Each row is a point on a tangle of strands that fork, close into loops and nearly touch. The rows are in no order.
In the rows, 128 means zero.
Two points are linked if the straight distance between their rows is under 143. Some points are linked to none.
z_150: [ 68 112 137 124 183 168 129 162 132 164 149 111 160 143  95 121 142 181
 171 136 183 152  95 178 112 135  79 158  74 172 145 106 151 186 112 175
  98 175 121 140 114 128  92 145 154 116 153 168  56 148 114 111 164 141
 144 165]
z_160: [139  78 183 107 147  95 145 113 112 187 118  66 159  60  74 110 123 182
 138 168 130 123 125 128 169 134 115 179 131 160 142 132 112 143 122 124
  71 182 135 116 134 181 121 156 115 118  83 128 117  92 118 100 114 152
 135 146]
z_441: [ 80 123 102 173 137 185  94 143 185 142 160 120 131 134 107 136 159 148
 187 117 180 165 117 185 119 128 126 158  85 167 146 102 154 198 109 185
 102 195 131 101 144  94 103 147 142 106 191 174  52 153 108 138 134  98
 146 122]
z_586: [169 163 126 132 123 109 113  89 155 138 123 133 104 143 147 155 102  88
 140 114 127 113 143 102 119 131 131 151 159 116 137 103 147  59 109 146
 125 121 136  92 133 109 129 118 137 143 114  77 125 108 125 123  93  86
 120 129]
z_473: [160 103 163 153  83 120 125  89 132 146 131 129 149  70  80 107 139 133
 123 126 104 108 184 176 157 137 140 155 139 169 151 122 116 145 122 114
  72 137 154 100 140 116 142 179  65 113 138 133 144 133 124 134 105 136
 163  93]
z_104: [191 147 121 136  95  58 117  75 115 133  74  95  99  91 167 120 115 103
 187 113  95 136 130 143 165 157 165 139 118  66 155  96 143  99 129 117
 134  98 164  83 167 116 140 162 114 126  93  97 157  95  78 123  79 114
 116 108]
z_142: [168 141 134 132 117  96 127 101 135 125 100 131 126 113 141 142 109  97
 142 112 101 131 144 107 140 149 115 120 132 114 150 112 141  93 124 131
 125 107 141 105 167 122 131 148 101 148 107  82 132 117 126 147  88  95
 141 123]
z_617: [ 90 125  63 149 171 156 126 157 111  57 151 139  73 173 153 121 157 143
  94 116 125 119  81 125  98 111 166 116 133 109  81 115 101 164 112 123
 151 102 106 168  85 108 155  56 172 117 154 183 175 131 170  73 189 173
  76 142]
z_262: [116 129 157  75 156 159 140 132 146 154 160 130 151 158  71 144 124 142
  78 161 143 128 125  71 114 112 105 111 161 190 160 150 127 117 100 132
 113 138 103 146 155 189  88 111 108 133 102  89 107 122 170 169 140 105
 156 165]
z_323: [ 90 112 122 109 128 173 160 181  91 112 145 157 138 137 108 102 140 158
 114 146 112 121 133 161 116 123 107  65 126 155 105 155 116 183 145  99
 136 127 125 183 129 177 117 141 106 142 154 154 183 162 153 180 130 170
 155 108]
z_391: [108 124 129 144 162 169 115 132 152 150 147 123 163 120 100 150 137 120
 147 129 151 149 138 163 154 143  71 143 107 203 160 130 164 125 114 161
 103 148 133 105 181 109  99 177 111 154 126  80  73 145 119 165 116  80
 177 124]
z_450: [ 94 153 123  89 157 183 127  94 155 156 195 135 103 199  52 142 129 157
  77 137 180 132 120  85 106  95 121 152 175 191 147 144 136 124  79 159
 117 135  99 154 116 186  83  84 148 124 132 119 103 134 168 147 167 115
 145 157]
z_893: [149 129 144 151  78 152 133 124 138 115 132 160 118 146 112 118 122  88
 105 113  93 111 183 155 106 100 146 110 155 136 126 127 115 123 132 119
 131 106 154 121 101  93 138 145 105 139 154 142 177 150 147 138 121 135
 145  84]
z_17: [129 128 116 122 160  73 123 129 117 110 111 117 110 133 168 139 113 142
 147 130 135 130  80  91 124 136 145 148 122  95  95  95 119 109 120 165
 150 141 121 122 142 133 139 114 151 128 104 125 102 130 104  81 178 122
  89 163]
z_563: [144 144 160 152  79 128 152  80 183 138 155 134 105 138 109 115 114 115
 125 136 125  76 203 174 151 103 176 196 176 140 154 112 131  96 101 159
 108 123 143  78  90  59 153 139 117  94 137 124 152 114 115  96 124 118
 153  83]
z_865: [152 142  97 140 153 128 138 116 117 100  77 140 167  91 169 137 122 110
 152 104  91 158 115 151 164 171  65  95  77  99 159 127 163 104 155 129
 155 107 152 117 204 108 102 184 111 149  99  68 109 152 110 174  69  93
 160 121]
z_484: [ 98 122 116 164 143 161  92 120 176 158 168 106 130 117 110 148 159 141
 184 127 188 159 125 174 137 127 130 197 106 179 131 106 170 152 104 173
 109 200 135  83 140  95 114 150 145 123 152 130  60 125  86 120 125  86
 143 113]
z_30: [130  86 161 125 152  87 159 146  72 153  97 133 188  78 139  96 124 181
 153 150  82 108  88 142 143 157  93 118  74 103 121 117 111 171 138 117
 127 132 148 146 132 153 118 163 111 135 119 172 118 153  96  92 148 177
 122 150]
z_960: [109 112 148 120 123 159 123  74 155 190 185  89 117 129  28 120 150 180
 146 148 183 124 152 141 127 105 137 199 148 187 147 115 139 158  96 146
  71 183 122 127 122 156 112 128 125  93 147 151  98 108 129 113 148 126
 150 134]
z_408: [ 86  98 132 115 192 172 140 213  87  83 106 175 169 114 192  94 144 139
 123 133  93  97 102 143 102 151  77  45  66 127 107 141 155 176 169 101
 154  93 119 181 143 132 105  89 130 158 141 165 133 173 140 170 166 162
 130 115]
z_848: [ 89 122 149  94 159 158 140 102 136 195 187  95 128 156  31 121 140 182
 130 154 188 139 128 124 132 106 100 171 146 190 153 131 138 158  89 151
  84 177 107 151 126 183  93 128 126 104 137 149  95 115 139 125 157 139
 159 163]
z_78: [110 129  96 124 163 109 125 155 124  80 120 140 125 152 184 126 124 132
 115 123 128 123  85  67  80 124 119  95 127 106  88 129 131 126 136 116
 166  94  87 166 102 130 152  64 159 113 135 135 123 130 154 114 179 135
  89 155]
z_244: [177 119 132 159  96  60 112  88 112 132  82 105 113  80 157 116 129 130
 180 121  98 130 119 145 175 154 149 146 110  87 130  90 124 123 134 135
 128 124 174  84 152 122 151 177  94 130 108 130 160 118  78  99 110 134
 127 108]
z_179: [138 155 134 120 119 128 127  87 163 131 154 138 106 171 107 151 108 103
  86 119 140 103 144  65  90  87 155 156 191 103 131 124 115  77 109 145
 129 105 124 134  77 137 141  85 156 120 119  98 120 110 153  95 131  99
  97 146]
z_458: [141 102 154 131 102 129 139 120 119 129 126 145 152 101  95 119 132 125
 113 130  92 130 154 140 140 126 112 112 132 158 138 134 105 150 133 116
 106 127 142 128 150 139 131 169  68 134 135 126 152 149 145 151 121 134
 165 115]
z_505: [114 129 140 135  90 191 133 107 151 133 170 156 109 170  68 126 129 125
 118 122 141 125 179 163 101 105 147 128 151 183 135 130 127 160 107 129
 110 130 140 136 111 124 114 131 120 122 181 155 147 160 156 160 151 124
 157  97]
z_998: [ 71 159  61 106 128 135 159 157  97 105 169 136  95 183 102 133 174 145
  61 109 135  97 109  93  91  79 172 120 181  84  88 134 101 147 135 112
 144  85  65 203  91 177 159  80 183 107 124 161 174  88 140  84 130 190
  63 103]
z_770: [171 131 146 114 108  99 143 105 120 106  88 131 149  84 130 130 108 108
 128 118  75 145 151 104 151 161 114  91 119 107 162 138 122 109 149 106
 126  84 134 120 182 140 136 158  74 142 111  86 134 114 140 167  82 103
 154 129]
z_561: [163 130 139 134  54  54 137 115 115 112 103 114 109 118 149 112 116 112
 129 112  90 131 120 103 118 116 168  97 129  45 111 123  95 122 156 106
 159  85 134 135 118 120 171 132 116 123 125 150 159 119 103  99 140 146
 100 126]
z_296: [110 121  89 158 125 201 101 170 135  65 131 157  88 162 152 122 133 106
 117 107 135 138 134 159  90 120 132  72 127 154 100 133 130 142 129 122
 142 116 152 151  76  91 137  93 145 149 183 184 171 169 171 142 150 127
 122  98]
z_583: [131 106 124 137 124 115 138 166 101  80  86 154 160 105 188 106 120 126
 143 113  71 135 113 118 135 151  97  59  73  92 114 135 131 146 168 114
 160  93 139 145 150 122 141 135 108 151 139 141 149 166 129 155 139 142
 143 123]
z_335: [130 119 115 130  93  96 140 161 114  86  99 130 132 123 190 106 113 108
 127 112  98 126 117  87 101 126 118  45 113  77  96 161 137 135 177  68
 171  71 104 166 113 129 176  96 129 135 145 143 147 125 145 150 136 151
 104 120]
z_947: [101 137  82 134 143 136 133 128 123  92 160 148  87 168 125 125 145 139
  96 108 139 129 101 118  96  95 163 140 148 116  88 106 100 145 106 146
 147 120 121 158  90 130 148  79 153 119 139 166 157 137 151  75 190 156
  95 146]
z_396: [136 140 179  83  33  83 163 135 113 126 108 136 168 113  83 133 153  87
  47 115  73 101 175 125 127 117 211  93 154  99 157 183  88 132 185  74
 134  88 101 132 128 140 117 148  84  85 100 139 173  76 135 140  43 132
 107 113]
z_546: [129 172 100 132 222 129 119 173 127 172 105  96 144 127 180 167 128 113
 145 127 169 155  78 149 163 143  99 166  88  86 122 125 162  89 124 168
 154 197 120  79 169 123  81 149 181 152  79  43  67 105  75 140 127 119
 106 144]
z_206: [111 143 116 148 105 213 123 110 170 117 169 169  95 188  99 135 114 110
 110 108 148 122 167 150  91 100 143 130 156 175 134 136 141 134 107 147
 129 113 143 127  71  97 113 100 156 133 189 153 142 159 175 147 147 111
 141  99]
z_580: [114 132 105 143 114 209 116 147 146 103 150 159 100 175 125 131 126  97
  94 111 139 113 153 132  83  91 118  72 161 160 119 152 137 128 133 115
 146 102 144 155  57 116 121  92 142 150 173 151 167 150 190 163 130 119
 125  83]
z_303: [176 114 164 107 118  95 154  95 107 119  93 113 173  36 108 123 125 133
 117 137  70 142 161 128 190 177 119 106 120 123 176 147  95 133 158 102
 101  99 132 108 177 161 121 177  48 122 103 101 122 105 136 153  76 111
 159 121]
z_780: [141 140 136 147 137 133 116  83 138 166 145  89 130  92 122 153 137 115
 151 132 140 110 169 162 174 149 128 209 135 182 152 108 170  81  91 142
  86 168 145  60 169 107 109 144 115 144 103  67 106  80  88 157  88  88
 147 102]
z_766: [155 160  97 145 184 125 113 129 129 172 107  87 120 116 174 160 146 103
 156 110 155 163  96 168 185 134 114 185 101 103 121 121 170  91 106 146
 150 196 147  61 178 109  86 150 159 139  84  45  99  95  76 154  94 110
 114 115]
z_288: [172 129 145 109  62  44 144 104 100 113  81 102 132 102 161 106 100 117
 156 124  93 161 129  98 144 156 160  83 107  46 142 147 113 127 165  74
 156  62 128 137 152 139 182 140 119 131 119 124 142 110 100 127 117 133
 120 140]
z_29: [181 167 101 160  90 101 110  99 147 111  97 145  93 136 183 131 104  75
 158  93 103 124 132 118 113 119 139 117 130  67 135  89 144  68 129 126
 162  89 155  99 101  53 147 127 143 129 138 130 157 121 118 100  73 112
 108 130]
z_242: [ 92 122  94 158 148 196  93 176 152  94 129 168 124 163 153 136 140 125
 138 116 166 167 111 163 112 139 105 114  91 174 122 119 135 158 118 171
 130 151 134 128 138  82 113 123 158 141 168 164 104 185 134 159 160 105
 149 133]
z_209: [169 144 119 125 121  54 116  89 109 147  82  80  90 101 178 139 110 116
 192 126 127 146  96 109 171 149 166 164 119  60 126  93 135  94 130 141
 136 131 146  83 170 146 140 144 152 124  91  97 130  87  67 109 124 116
  89 134]
z_619: [ 65 127 132 115 223 154 119 179 116 158 145 110 154 148 118 139 144 179
 155 149 191 146  73 172 107 150  97 180  74 152 135 103 147 161 102 189
 113 172 108 129 108 110  84 125 170 131 126 149  38 149  97  87 182 145
 124 177]
z_691: [ 95 112 142 121 158 188 125 141 147 141 156 138 164 145  86 133 128 132
 130 135 144 145 134 135 133 127  63 117 113 214 162 139 142 143 117 154
 106 131 126 137 161 138  93 155 112 149 133 105  89 160 154 185 142  94
 182 141]
z_653: [118 144 148  81 169 171 115 107 169 160 169 116 127 177  71 163 113 127
  85 158 167 118 127  60 115 116 115 145 176 198 152 141 138  85  86 153
 107 143  94 130 144 182  78  93 138 143 104  73  82 124 169 155 148  81
 143 166]
z_84: [119 101 131 118 100 105 161 176  92  83  99 141 157 103 180  99 113 128
 125 125  65 119 121 121 120 137 118  40  98  80 102 166 122 168 184  71
 170  82 117 166 137 155 155 126  97 147 144 146 164 144 139 168 126 169
 128 110]
z_302: [120 135 120 142 154 142  98 106 154 166 158 106 112 125 117 162 134 117
 160 133 170 135 139 145 152 130 127 208 136 180 128 108 164 102  97 168
 109 185 134  76 153 113 108 141 138 150 114  86  85 111  92 128 124  85
 140 114]
z_87: [149 119 134 139 137  60 114  93 111 152 104  76  97  90 149 139 119 147
 176 143 143 124  97 108 168 134 160 196 131  96 104  88 113 105 126 162
 119 169 150  85 134 156 137 139 140 125  83 124 122  95  71  80 153 132
  90 136]
z_772: [183 151 146 140  65  80 133  96 139 124 100 128 100 119 138 119 106  83
 126 109  91 114 162 108 116 111 159 115 150  61 143 113 114  89 140 116
 147  77 146 112 112  91 158 136 118 125 123 125 159 106 119 110  94 120
 117 116]
z_106: [175 164 107 146 118  88 105  91 149 127 109 131  82 135 177 144 109  91
 166 101 123 129 119 127 132 132 155 157 138  84 124  87 145  67 116 151
 150 123 155  78 133  87 138 128 144 132 116 107 140 107  97  92  91 104
 101 126]
z_250: [169 164 153 131 103 136 138  89 175 137 137 140 122 154 120 144 102  86
 106 130 112  82 187 115 128 119 136 140 171 141 168 117 142  61  99 144
 117 100 130  91 115  84 130 114 119 127 127  82 138 111 151 131  90  91
 142 114]
z_544: [132  95 145 137 131  90 115  86 126 169 133  78 113  88  99 130 131 162
 164 153 158 124 123 125 157 117 141 218 144 151 108 100 118 123 114 155
  90 189 149  97 120 150 131 142 132 121  90 130 119 102  89  84 146 133
 123 131]
z_945: [133 164  67 155 181 129  75 150 142 101 120 140  95 158 212 167 139 121
 130 115 161 159  63 127 138 154 137 156 106  94 108 103 131  80  97 177
 163 171 125  92 150  79 130 105 180 136 118 104  86 137 105  79 123 111
  95 148]
z_256: [163 132 122 173  84 164 117 139 135  89 111 162 119 127 151 114 114  64
 123  96  76 111 184 151 112 113 126  70 131 123 128 125 136 106 151 104
 148  84 158 120  93  63 142 146 108 159 167 141 187 154 158 162  89 125
 152  82]
z_107: [104 158 107 124 224 140 106 174 136 157 127 108 143 144 157 168 117 124
 138 136 176 146  89 117 142 142  95 167 103 130 124 122 151  92 114 190
 144 186 105 105 152 128  85 137 180 160  88  68  51 129  96 126 150 101
 120 152]
z_776: [149 179  74 152 185 147  79 137 155 134 137 132  88 154 199 169 147 105
 135 106 178 169  80 155 156 138 143 187 115  98 108 110 151  72  85 164
 164 202 138  70 153  82 113 110 178 136 111  82  86 120  91  95  98 104
  94 123]
z_312: [152 159 158 145  78 133 161  89 183 137 142 131 111 156 115 123 101  88
  97 135 108  68 203 139 148  87 157 161 185 119 164 122 118  70 100 155
 125  96 127  93  76  53 146 129 132  97 128 111 155 112 145  98  98 109
 136  98]
z_570: [121 118 140 131 182 136 131 128 123 162 119  88 161  93 117 154 125 121
 150 141 137 140 129 142 177 154  77 164 110 164 157 128 157 104 122 156
  97 164 136  92 175 137  95 182 116 154  86  58  80 106 103 151 104  98
 152 130]
z_833: [ 97 122  84 135 185 125 135 170 114  57 132 134 100 160 187 115 147 141
 109 129 110 104  71  89  86 125 134  90 124  89  80 131 127 159 151  91
 165  85  74 171  99 111 163  50 172 101 144 164 146 120 165  89 187 168
  66 145]
z_351: [148  87 160 144  89 110 127  89 134 172 140 106 144  75  62  94 146 166
 134 140 139 115 158 164 144 119 144 182 143 168 130 117 116 166 118 116
  66 175 148 119 126 139 146 163 101  96 133 156 146 126 119 103 119 155
 149 106]
z_726: [144  92 143 141  98  87 129  92 123 163 132 105 121  92  90 104 142 171
 146 141 143 118 121 148 143 115 146 186 144 135 104 104 100 154 121 132
  92 178 155 119 113 143 149 152 113 100 117 166 150 131 104  71 150 160
 126 118]
z_324: [148 136 117 124  95  69 130 135 103  90  81 120 136 128 206 109  94 115
 151 109 118 152 108  77 116 153 113  61  89  68 116 156 151 107 169  66
 172  55 109 155 127 113 187  99 151 132 132 128 120 121 127 140 132 131
 112 150]
z_927: [136 108 116 162 112 150 118 162 116  73  96 165 142 111 165 114 127 105
 143 101  78 146 137 155 136 140 103  64  93 131 112 128 130 138 159 120
 142 105 156 137 142 105 137 161  98 159 157 144 169 180 143 165 127 130
 163 102]
z_346: [138 111 171  93 129  78 146 111 120 167 123  98 135 102  86 131 123 156
 121 163 131 121 119  95 143 122 140 154 157 121 129 121  97 131 118 129
 100 164 131 130 143 184 127 137  99 114  84 117 126 101 120 108 141 137
 124 148]
z_855: [ 93  99 140  99 151 153 174 184  70 124 129 168 180 101 132  98 135 163
 122 155  82 105 112 149 119 135  81  70  97 128 110 149 115 185 157  92
 140 113 125 183 141 180 109 138  99 147 140 156 159 159 137 171 131 185
 150 129]
z_666: [132 120 170  74 140 106 153 128 128 160 134 117 150 122  76 142 125 145
  91 166 124 128 126  78 132 119 129 123 162 147 146 143 108 124 119 122
 105 147 107 138 160 191 110 127  94 118  86  98 119 106 146 139 132 118
 137 160]
z_957: [158  93 140 168 104  75 113  99 118 146 102 109 129  71 132 110 135 151
 172 130 122 127 121 157 165 143 134 169 116 129 114  98 121 142 129 136
 107 156 170  92 132 122 150 178 103 123 118 153 144 132  86  87 128 144
 134 112]
z_211: [155 173  94 139 165 122  94 105 150 154 129 116  92 142 178 167 128  91
 158 103 157 145 109 132 154 135 136 196 136 115 112 101 158  67  96 161
 145 183 135  68 158 110 102 120 164 144  97  67 101 105  91 120  98  91
 104 118]
z_642: [138 155 139 115  44 101 123 114 108 137 112 131 121 137 138 132 120  74
  81 120 138 112 165  53 108  90 149 102 165  54 133 198 116  78 165  33
 169  54 105 171  62 101 180  92 157  95 124 133 119  81 126 127  79 122
  78 140]
z_95: [ 82 106 107 154 168 217  99 213 127  68 103 173 144 145 176 115 143 133
 130 122 142 151 116 181 121 153  81  65  65 164 121 136 143 172 145 147
 129 127 142 154 142  79 112 121 152 150 167 166 124 201 140 184 153 121
 152 122]
z_684: [153 155 115 121  56  71 109 108  94 122  98 112 110 131 170 127 102  84
 125 117 146 144 140  58 119 121 128  81 131  53 126 190 136  79 163  21
 169  41 106 168  71 101 196  82 159 118 125 127 122  95 123 127 107 132
  96 156]
z_438: [ 99 123 125 118 114 183 144 138 122 134 166 154 119 166  74 116 139 148
 110 136 145 138 144 151 110 106 117 102 140 178 122 135 121 173 116 119
 116 135 129 161 125 163 106 134 116 129 165 159 156 159 156 170 150 145
 158 114]
z_521: [165 134 151  82  66  51 148 112  89 115  81 106 141 112 155 108  87 112
 136 131 115 175 136  85 145 172 144  82 106  64 154 194 122 113 170  43
 157  47 108 155 149 152 188 116 137 134 102 104 124  98 116 143 108 128
 129 161]
z_760: [159 106 164 106  60  42 158 116  96 124  90 111 157  85 133 104 115 137
 127 141  78 137 127 113 149 158 161  90 119  54 138 160  77 163 171  79
 143  90 128 139 152 169 160 153  82 115 112 135 155 113 105 125 109 154
 122 135]
z_678: [ 74 118 102 156 139 196 110 161 148 106 142 139 114 156 121 124 146 154
 163 120 169 170 117 184 112 132 125 126  87 163 121  99 128 201 107 164
 108 172 133 131 136  98 109 133 150 108 203 203  96 180 129 146 165 124
 139 140]
z_177: [111  93 139 111 104 136 172 167  85  94 116 153 173  83 136 105 128 138
 112 142  53 117 134 149 134 138 115  54 114 111 113 176 100 180 186  77
 148 104 126 172 144 180 125 159  72 143 146 138 179 153 145 177  95 176
 155 106]
z_577: [129 172 102 134 148 144  95  96 163 118 152 144 121 174 145 176 103  94
 116 116 157 116 127  45  84 108 124 142 176 111 122 119 133  55 107 140
 137 103 115 129  62 124 135  71 167 132 141  79 106 117 164 114 120  74
  94 159]
z_12: [119  90 152 144 127 131 111  86 144 184 159  67 132  88  65 125 142 170
 168 156 169 129 144 145 142 118 133 222 136 197 135 112 145 134 108 147
  66 196 130 104 125 139 123 143 134 114 118 128  93  93 102 106 126 119
 145 128]
z_435: [126  96 171 119 171 116 139 118 117 177 113  64 164  61  93 145 119 147
 147 163 127 130 137 122 182 147  98 180 119 175 162 133 134 114 124 142
  66 169 136  93 152 169 105 167 113 135  74  83  92  79 113 133 112 118
 141 142]
z_171: [136 143 102 152 120 135 110 102 165 111 154 163  85 163 137 140 117 102
 122 102 142 123 136 126 109  98 163 169 157 121 117  99 118 102 108 169
 140 121 148 109  78  87 147 100 151 135 146 147 138 139 138  75 150 120
 108 135]
z_215: [ 81 106 145 125 159 170 136 126 149 185 172  90 151 144  55 106 140 188
 176 131 183 147 122 161 119 118  80 157  99 187 156 115 156 190 104 164
  83 179 112 147 121 159  94 150 141 100 171 169  74 126 134 131 146 136
 154 157]
z_886: [153  92 175  98 118 100 165 119 102 148 114 123 188  50  81 114 134 160
  98 155  77 127 141 138 173 153 121 109 132 139 157 167  78 167 154  97
  98 132 125 131 156 184 114 174  55 108 104 126 141 114 146 134  83 151
 149 139]
z_96: [162 156 107 122  68  77 112 107  95 109  74 108 126 126 189 121  93  90
 166 105 130 165 127  75 125 145 110  64  99  60 141 169 158  83 166  29
 166  35 119 155 104  95 192 102 156 132 127 117 121 113 130 149  89 123
 121 154]
z_961: [169 147 105 176  84 134 109 125 142  93  96 154 103 131 177 121 110  69
 141  92  81 118 159 125 111 108 132  83 125  84 126 105 137  89 149 111
 165  80 159 112  86  48 149 132 130 147 159 153 178 141 138 127  87 129
 126 108]
z_955: [122 138 141  85 103  66 156 123 119 122 133 122 119 148 110 132 120 140
  85 138 130 130 101  64  91 110 165 127 173  76 104 151 101 111 137  96
 140 110  85 173 122 184 164  96 144  96  95 116 124  89 123 105 150 137
  85 161]
z_321: [138 118 164 108  60 105 153 114 111 157 136 133 151 118  59 118 163 135
  70 135 102 101 165 156 135 118 173 130 161 135 135 151  76 161 142 100
  92 150 130 136 128 157 119 157  76  85 116 155 190 119 135 113  85 172
 136  95]
z_21: [139 134 130 154 106 133 114  86 173 136 156 152  95 142 122 134 124 111
 147 118 148 113 164 159 127 112 159 195 154 153 129  96 142 113 109 165
 118 144 154  82 110  77 141 131 126 125 149 138 133 132 108  95 137 108
 141 103]
z_517: [144  97 160 106  70  71 169 127  92 134 103 130 178  77 105 108 134 150
  96 145  66 122 131 137 154 152 150  94 131  88 133 167  67 184 173  83
 125 121 121 145 148 187 131 168  66 104 118 140 177 118 125 127  82 177
 132 130]
z_417: [ 83 113 104  95 182 165 155 213  95  89 128 163 138 133 173  97 140 142
 122 146 110  78 105 148  91 144  93  22 113 125  95 163 152 182 169  77
 160  94  92 196 126 162 124  76 131 151 148 158 165 150 164 171 147 177
 115  90]
z_207: [122 149  94 143 214 103  98 172 112 102 108 123 111 146 216 158 134 149
 127 140 145 134  51 112 131 171 140 152  80  75 109  98 125  99 115 176
 164 155 102 101 162  80 123 105 191 127 107 110  61 141  89  71 161 132
  78 169]
z_352: [117 138 109 138 102 149 138 105 142 117 166 156  88 174 100 124 132 116
  93 105 133 114 144 135 100  75 174 157 168 114 113 114 102 129 114 146
 137 121 146 141  71 115 144 103 143 118 145 165 161 139 142  79 161 146
 106 117]
z_363: [ 71 103 129 124 191 206 133 221  85  82 121 172 147 131 161  92 148 161
 132 142 124 117 106 188 107 153  83  63  65 155 106 129 143 193 143 114
 136 115 134 179 132 116  98 110 139 146 163 192 140 186 138 172 171 158
 137 125]
z_595: [105 123 135 102 148 204 121 136 154 141 166 149 142 177  84 135 127 136
  92 138 149 133 129  97 111 112  74  97 142 218 156 155 142 135 108 139
 123 118 113 151 143 164  83 114 121 151 135 107 107 150 184 205 144 100
 175 141]
z_711: [139 132 174  90  64 108 160 128 121 140 129 144 169 117  68 137 159 111
  49 132  81 104 170 130 132 116 186 102 159 133 153 165  87 140 154  97
 113 114 114 126 137 157 109 146  67 100 105 126 171  99 154 142  73 139
 132 108]
z_73: [140 134 140 110 116 109 132 103 145 134 140 134 112 152 103 141 119 119
  99 131 132 120 132  83 102 103 145 142 174 124 122 120 114 100 111 145
 125 131 124 133 119 155 133 108 120 127 111 112 130 122 139 113 149 112
 120 139]
z_278: [ 78 143 115 110 241 148 105 179 126 151 147 111 137 148 139 159 128 154
 136 146 187 142  75 137 118 143 108 185  93 143 125 111 139 121 101 200
 138 178  96 119 123 120  81 120 180 151 100 107  33 142 100  94 184 121
 112 170]
z_621: [136 120 134 131 122 124 118 105 148 141 142 138 112 139 107 135 126 121
 130 130 137 129 140 121 122 116 127 157 148 159 127 108 126 119 107 155
 116 147 141 111 134 126 126 133 109 141 125 122 124 142 128 120 148 109
 147 127]
z_190: [114 150  89 126 171 123  97 127 142  95 134 137 125 162 169 153 111 119
 115 112 158 131  94  44  80 125 117 122 150 115 101 125 129  85 115 138
 154 106  90 157  87 137 144  66 167 125 131  94  99 124 160 118 156  93
  92 169]
z_997: [148 110 180 115  67 117 142  90 130 182 157 113 153  96  34 105 166 158
  85 141 130  89 182 170 149 121 179 174 158 168 149 138  99 154 120 108
  58 169 131 119 127 144 126 149  90  67 118 156 159 108 136 103  96 161
 147  95]
z_589: [116 106 112 153 112 175 117 179 113  71 120 160 112 138 151 109 135 117
 133 115 105 141 138 172 111 126 130  68 109 147  91 128 124 157 142 114
 140 124 157 152 110 106 137 136 119 153 175 179 183 184 151 153 152 140
 141  98]
z_131: [ 81 124 110 109 183 165 133 167 118 120 146 153 128 167 126 113 132 160
 119 135 154 140  96 125 101 120  89 118 111 172 114 116 130 159 108 157
 142 136 109 163 121 138 100 102 147 133 139 156 119 161 147 149 189 135
 141 154]
z_336: [ 80 130  77 107 179 174 151 205  99  78 145 149  93 161 154 108 153 154
 113 146 132  91 101 151  94 133 116  36 138 125  82 149 142 179 147  92
 162 101  85 199 103 150 132  74 150 132 154 177 183 138 170 134 152 181
  99  84]

A fork is a point with three links, a tip a point with one. Leave the first point through the second and follow the links. Name the first fork or tip that comes.
z_848 / z_215 | z_207
z_336 / z_417 | z_780
z_621 / z_73 | z_21
z_211 / z_766 | z_544
z_927 / z_589 | z_84
z_666 / z_346 | z_262
z_484 / z_441 | z_336

A tip is a point with one link. Name the tips that can be reached along the links from each point below, in the order of the rows.
z_78 | z_893, z_521
z_278 | z_458, z_396, z_207
z_84 | z_642
z_484 | z_780, z_336
z_346 | z_450
